A landscape with many valleys, sampled at points; each row gives a point and its height.
A ball rolls from a point to the lowest of its 2 nearest points, and stops where none of them is lower. Distance is the straight distance between rows; heights are no part of it.
des h=46.4: [  7   0 -22  20  21 -33 -10  11   7  17  -4  24 -36  43  -5  32 -10  40
 -12   7]
dun h=29.4: [ 17   4 -36  -5  30 -36 -14 -17   1  18  -7 -50  12 -14  28 -22 -25  -9
  16  11]
pefik h=53.6: [  1 -29   9  21   9 -13  -3  19  60  13 -21  15 -59  16 -44  46 -29  52
  14 -12]
feg h=73.1: [  7  -1  -3 -33 -69  -6  -3  26 -59  30   7 -10  55  -3 -11   9  27 -19
  -1 -16]
zez h=73.2: [-54  19 -14  26  43  32  -9  -3  41 -10  -6  22 -22  -3  40   8 -35  10
   7  37]
tas h=57.5: [-34   2 -58  18 -57 -46 -19  -5 -28  32  -6  31  59  22   8  -1 -10  39
  -1  14]
Nipa h=49.9: [-39   8 -38  -4 -54  28   7  13 -22  30  18  10  33  -7   6 -20 -11   1
   9 -10]
rut h=34.6: [ -2   2  40  17  25  23   8 -40  41 -32  11 -28  36 -34  47 -32 -22 -40
  15  -2]
lepap h=55.2: [-51  11 -20   8 -56  37  19  -4  10  28  32  -6  51 -30  30 -27 -27 -23
  19 -11]
fom h=38.8: [-11   1 -46  16 -23 -66 -34 -27 -40   7  -5  11  72  12  43 -10   9   2
 -19  42]
Dila h=36.2: [ 16   8  -6  -6  29 -12   0 -20 -19  -7  -3 -46  34  -6  34 -31   2 -31
   3  13]
Loka h=77.3: [-28  19 -42 -27  10  35   9  28 -10  18   5  -5 -23  -6   2 -11 -25  13
   7   4]
fiz h=43.6: [ 46 -24 -29  26 -37 -98 -18  16  -4  30  -6  -8  11  12 -22  33   6  36
  11   0]
sep h=31.9: [-20  11 -12 -13  -1  30  20   7  45  41 -16 -36 -23 -54  -3  -5 -46 -15
  35 -25]
pobo h=55.4: [ 36  15 -33 -60  47 -13   0  19 -31  16 -19 -63 -57  -5 -18 -12   1 -10
  13 -10]
rasof h=49.1: [-31  -7 -47  51 -38 -68 -10 -25  -7  20   9  31  64  14  37   7  -1  27
 -12  25]
dilo h=58.4: [-31   1  14  33 -29  28  21 -22  47  11  25 -13  41 -40  39  -6 -29 -31
  31 -15]
lelis h=42.3: [  9 -29  54  44  -4 -15  10 -34  41 -43  27  12  29 -10  19   1  12   2
   1  -2]
fikez h=66.2: [ -3  17 -48 -17  24 -13 -13  20 -51   9 -11  11 -17  38  -3  -3   9  24
 -26  18]
bel h=59.6: [-32  31   2   5  31  45  -3  -2  -2 -43  22  62 -35  42  41  -7  12  -7
 -28  40]
Tivin h=45.9: [ 35 -28  57  20  23  -5   9 -33  20 -47  22  -2  11  -1  -5  -9  16  -7
 -13  -1]
zege h=46.2: [ 13 -17  16  -9  -5   8  13  35  34  25  -7   8 -61  11 -61  33 -12  31
   2 -32]
nani h=69.4: [ -1   0 -15 -42 -75 -30 -39  28 -71  34  -9  17  57  21 -11  10  28   9
 -11  -4]
giva h=35.5: [ 30  -9  56 -16 -10  37  32  -2  14 -12   6  -7 -13 -25 -59  -4  23 -17
  -9 -44]
rad h=73.5: [-42  20 -33  -8  17  27   3  29  24  29  -4  14 -41   1  -1  21 -42  30
  10  12]
puti h=58.0: [-39  -4  16  41 -43   8  16  -1  23   3  39  41  17  18  26   6   9  -4
   2  -4]
vila h=52.6: [ 44 -26  17 -16  56 -28   0 -20  38 -26 -12 -31  -3 -48 -53  -9 -18 -11
  10 -22]
Nub h=68.7: [ 51 -41  68  31 -41 -45   0 -11 -37 -37  23  20  28   9 -18  27  62   8
 -25  -2]
zopif h=61.8: [ -9 -10  29  31 -43  -8   9  -4 -10  -1  36  16  21  25  17  10  28   0
 -11   1]
Maki h=44.5: [ -6  26 -16 -54  55  51  13  27  10  18 -18 -33 -67 -26  -6  -3 -30  -6
  15   2]
tuzoz h=74.8: [ -9  29 -40 -23  67   0 -13   6   0   4 -15 -26 -35   5  33 -17 -28  10
   1  33]
zab h=31.1: [ 11  -6  64 -16  15  57  23 -11  41 -29  -5  -9 -11 -43 -55 -11   0 -38
   0 -40]
suv h=59.9: [ 18  11  22 -29  -2  40  27  -8  47  17 -22 -42  -4 -72 -55 -16 -13 -29
  14 -53]
doder h=29.0: [  6   6  26   5  26  26   6 -11   9 -21   5 -13 -13   0  20 -16  -2 -19
  -2   1]
rosav h=40.8: [  3 -11   5 -14  62  10 -10 -13  49 -11 -43 -43 -40 -37 -14  -7 -47  -2
  38   2]
Zepa h=34.0: [-32  22 -61 -43 -53  33 -18   8 -72   7 -25  15  18  16  13 -38   6  27
   1   4]
Povad h=59.0: [ 27   0 -28 -41 -13 -25  -7  43 -51  34 -11 -20  -9  24 -36  13  27   3
  -5  -7]
pelub h=49.6: [ 38 -38  49   8  56 -25  -8 -26  31 -55   5  -4  -3 -22 -41  -8 -11   4
  -1  -3]
fenas h=81.2: [-36  34 -74 -27   0  28  -7   0 -26  12 -10  17 -12  -2  21 -23 -27  53
   2  18]
lakal h=41.5: [ 25 -17  53  11 -55  24  39   0  -1 -13  28  11   6  -5 -36  13  38 -17
  -9 -36]
gome h=65.7: [ 24 -20  58  28 -36 -18  10  -7 -27 -40  34  23  33  16  18   9  64 -15
 -20   3]
Govi h=37.9: [  8 -15  43  36  -8  -3  10 -52  39 -23  23 -19  54 -45  36 -17  -1 -31
  14 -12]
Famag h=64.5: [-31   0 -25  26  13 -10  -6   1  50  36  -9  -7  -8 -15  25  16 -62  17
  28   7]
ninim h=35.2: [ 13  -1  19 -12  33  31  12  -2  27  -2 -12 -31 -32 -18  -7  -3 -25 -12
  10 -12]
Kifal h=20.2: [-19 -11  40  22 -33  36  30 -11  68  20   1 -10  13 -52 -20   2 -28 -14
  27 -35]
Fesa h=37.7: [-33  23 -23 -29  34  43   6  15  33  25 -14 -35 -33 -50  15 -12 -55 -15
  30   4]
kip h=41.1: [ -2 -24  39  21  46   4  -9 -16  56 -25 -24   0 -32 -10 -33  17 -33  14
  18   4]
Zugo h=49.4: [-19 -12  62  32   0  28  15  -2  46 -31  12  34 -25  13  -7  22   4   7
   1  -9]
Mereb h=25.9: [-13  -4  56   9  -8  61  22 -26  59 -18   2  -8  16 -52 -14  -5 -16 -37
  22 -26]
piz h=64.3: [-26   3 -47 -20 -63 -33 -32   6 -64  26 -19  26  54  19   4  -8  13  32
 -11   7]
Zaro h=71.6: [ 62 -36  34  31 -40 -67 -13 -13 -36 -13   6  -3  41 -14  -9  21  39  11
 -11   1]
siko h=45.4: [-16 -28  64  24  22  34   5 -15  60 -37 -12  11 -12 -14 -15  10 -13  -2
  18  -1]
bati h=44.7: [-22   3  -3  11 -25 -15 -21  -5 -56 -31  20  45  44  48  42 -19  59 -19
 -36  29]
bubi h=69.0: [-44  10 -14  36  17  17  -4  14  51  16 -13  27 -37   4   9  43 -45  31
  16  18]
refa h=29.3: [  3  23  33 -22 -12  72  27   4 -22 -17  28   0   1   8  11 -28  34 -58
  -4 -19]
rulu h=38.7: [ 15  -2  36 -30  -3  50  27  31  21  18  -8  -2 -61  -8 -71  14  -2   4
  -2 -39]
Panov h=22.0: [ 11  17  35 -10  25  42   6 -20 -16 -37  21  -2  -6  14  38 -28  26 -44
  -9   3]
Siguz h=32.5: [ 48 -19 -32  10 -50 -81 -12  12  -7  33  -4 -38  30 -27 -16  17  -4   9
  23 -16]
nem h=54.0: [-44  -2  42  45 -30  37  13  -2  47  -7  32  52 -14  17  23  19   0   4
   6  -5]
fotet h=67.7: [-32   9 -37  32 -33 -46  -3  16 -28  12   5  71   3  65 -15  37  20  47
 -39  12]
riron h=34.3: [  7 -13  25  40  33 -18  -7 -13  24 -13   1  28 -31  41   4  26   1  31
 -20  15]
madi h=43.1: [-25   5 -17 -14 -52  33   0   3 -49   2  18  13  47   9  15 -23  16 -21
  -1  -3]
Sudiz h=76.6: [-38  22 -74   5 -12  -8 -10  -8 -38   4 -10  37  11  26  21 -17 -12  47
 -19  21]
mono h=60.9: [ 14  21 -35 -46  39   8  -9  26 -50   5  -2 -22 -33  21  -7 -15   9   0
  -9   8]
Sopu h=21.0: [ 38 -29  16  22  47 -44 -13  -8  33 -19 -14  11 -41  29 -36  26  -9  34
  -9   8]
zute h=55.1: [-27  17  10  21  23  18   2 -16  -5 -49  27  75 -16  57  59 -17  41 -19
 -39  39]
Zod h=47.4: [ 27 -38  52  21 -29  -1  21   4   8 -14  27  20 -12  21 -44  28  29  16
 -15 -26]
feze h=33.4: [ 11 -19   1  21  62 -29 -23  -7  59 -14 -45  -1 -62  13 -23  27 -37  35
  20  17]
tabi h=34.2: [ -4  19  40 -14   4  84  29  10   7 -19  21   6 -27  -8   4 -11   9 -44
   2 -20]
zeg h=75.7: [ 26  -2   7 -12 -33  -6  15  11 -28  16   8 -27  32 -13 -10   1  25 -23
  -1 -21]
Zav h=32.0: [  6  21  24 -45  18  78  32  32  11   8 -10 -15 -67 -20 -43  -1  -2 -22
   0 -29]
votig h=28.1: [  9 -13  -4  33 -26 -70 -24 -16 -33  -1  11   7  59  19  43  10  32   3
 -19  36]
fada h=30.7: [ -5   4  52  -2  44  60  11 -29  44 -35 -14 -23   1 -39   9 -19 -19 -44
  18  -8]
vusiz h=35.6: [  3  20   5 -31 -23  41  10  13 -60  -6  13 -12  26   8  12 -25  34 -50
  -8  -4]
nuri h=64.4: [ 39  -3 -40 -29  16 -68 -34  28 -52  18 -23 -24 -13  40 -16  15  25  10
 -10  18]
seg h=57.8: [ 51  -4  10 -35   2   4  21 -13  19   9 -15 -50  13 -61 -49 -19  11 -30
   3 -49]
vad h=39.0: [-24  18  15 -17  -3  78  21  31  19   9   6   1 -41 -21 -10   2 -15 -19
   9 -11]
siru h=71.3: [-15  30 -77 -13  28 -28 -21  -5 -56  -4 -31  37 -13  36  10 -11   1  47
 -35  39]
Buka h=50.3: [ 17  17 -20 -52  26  30  16  22 -12  25 -15 -50 -35 -30 -20 -17  -5 -25
  10 -26]
lim h=71.9: [ 10  17 -67 -38  62 -36 -20   4 -19  11 -19 -34 -36   3  18 -18 -12  14
  11  26]
Demut h=75.9: [-15  20 -11   8  61   3 -12 -10  22  -9  -7   7 -29  14  40  -3 -28   8
  -7  37]
kuf h=36.8: [  7  -2  11  23 -23 -38 -14 -20 -43 -22  18   6  65  16  54 -11  50 -24
 -18  30]
tok h=52.8: [ 23 -19 -16  37 -41 -73 -17   5 -22  21   3  23  24  31  -6  42  20  26
 -14  17]
buve h=53.0: [  8   5 -22 -49 -17  -2 -21  40 -87  12 -11  -7  14  29 -12 -13  32  -7
 -19   4]
fupig h=17.6: [ 23  -8 -37   3 -14 -61 -18  -4 -15  29  -4 -38  37 -10  22  -5  -7  -1
  19  10]
kope h=46.0: [-15  21 -33 -58 -30  36 -22  24 -89  -1 -12  20   4  36  -6 -21  35  14
 -18   5]
nive h=74.4: [ 41 -19  17  15 -11 -40   0 -13 -11  -4   7 -23  23  -3  -4   9  16   6
  -1  -3]
kep h=58.3: [-24  14 -23  35   7 -29   4  15   1   8   5  72 -44  60  -9  49   6  51
 -37  10]
lam h=26.3: [-15   5   6   4 -28  20  25 -11  68  43 -12 -43  13 -66  -9  -6 -46 -23
  38 -40]
Dusi h=55.3: [ 76 -23  20 -30  27 -31   6 -20   0 -30  -5 -44  19 -54 -54 -15  10 -21
  -2 -29]
lub h=60.3: [-12  -9 -14  15 -52 -47 -21  19 -47  20   6  42  32  47  -8  34  35  25
 -28  12]
pape h=50.4: [-17  10   8  14  -2   4  -4  -4 -40 -49  32  61   7  58  44 -15  66 -21
 -37  27]
Gubez h=61.1: [-36   3  -9  18   7  12   1 -11  33  17   9 -19  16 -25  38  -4 -45  -8
  26   0]
begu h=68.6: [ 19  11 -66 -32  36 -62 -31   9 -47  17 -23 -37  -3  23   7 -21   2   9
   1  28]
piti h=40.9: [ -1 -10 -11  13  60 -23 -22 -15  62  -4 -40 -32 -37 -23   4  10 -54  11
  40  19]

Where does a ball stop that starts at each point below?
seg | Kifal
tuzoz | Zepa
zeg | votig
fikez | Kifal
Zod | Kifal
Gubez | refa

Call two points neighbours if one is among the 2 nearest of the other. Go from one point of each pair to the other, from neighbour to neighbour, staying as low as possible. Name the highest point that can't be avoided.
Zepa and votig | piz
Zav and Zepa | zeg
Zav and fupig | vad
Sopu and Panov | piti
Panov and fupig | Dila
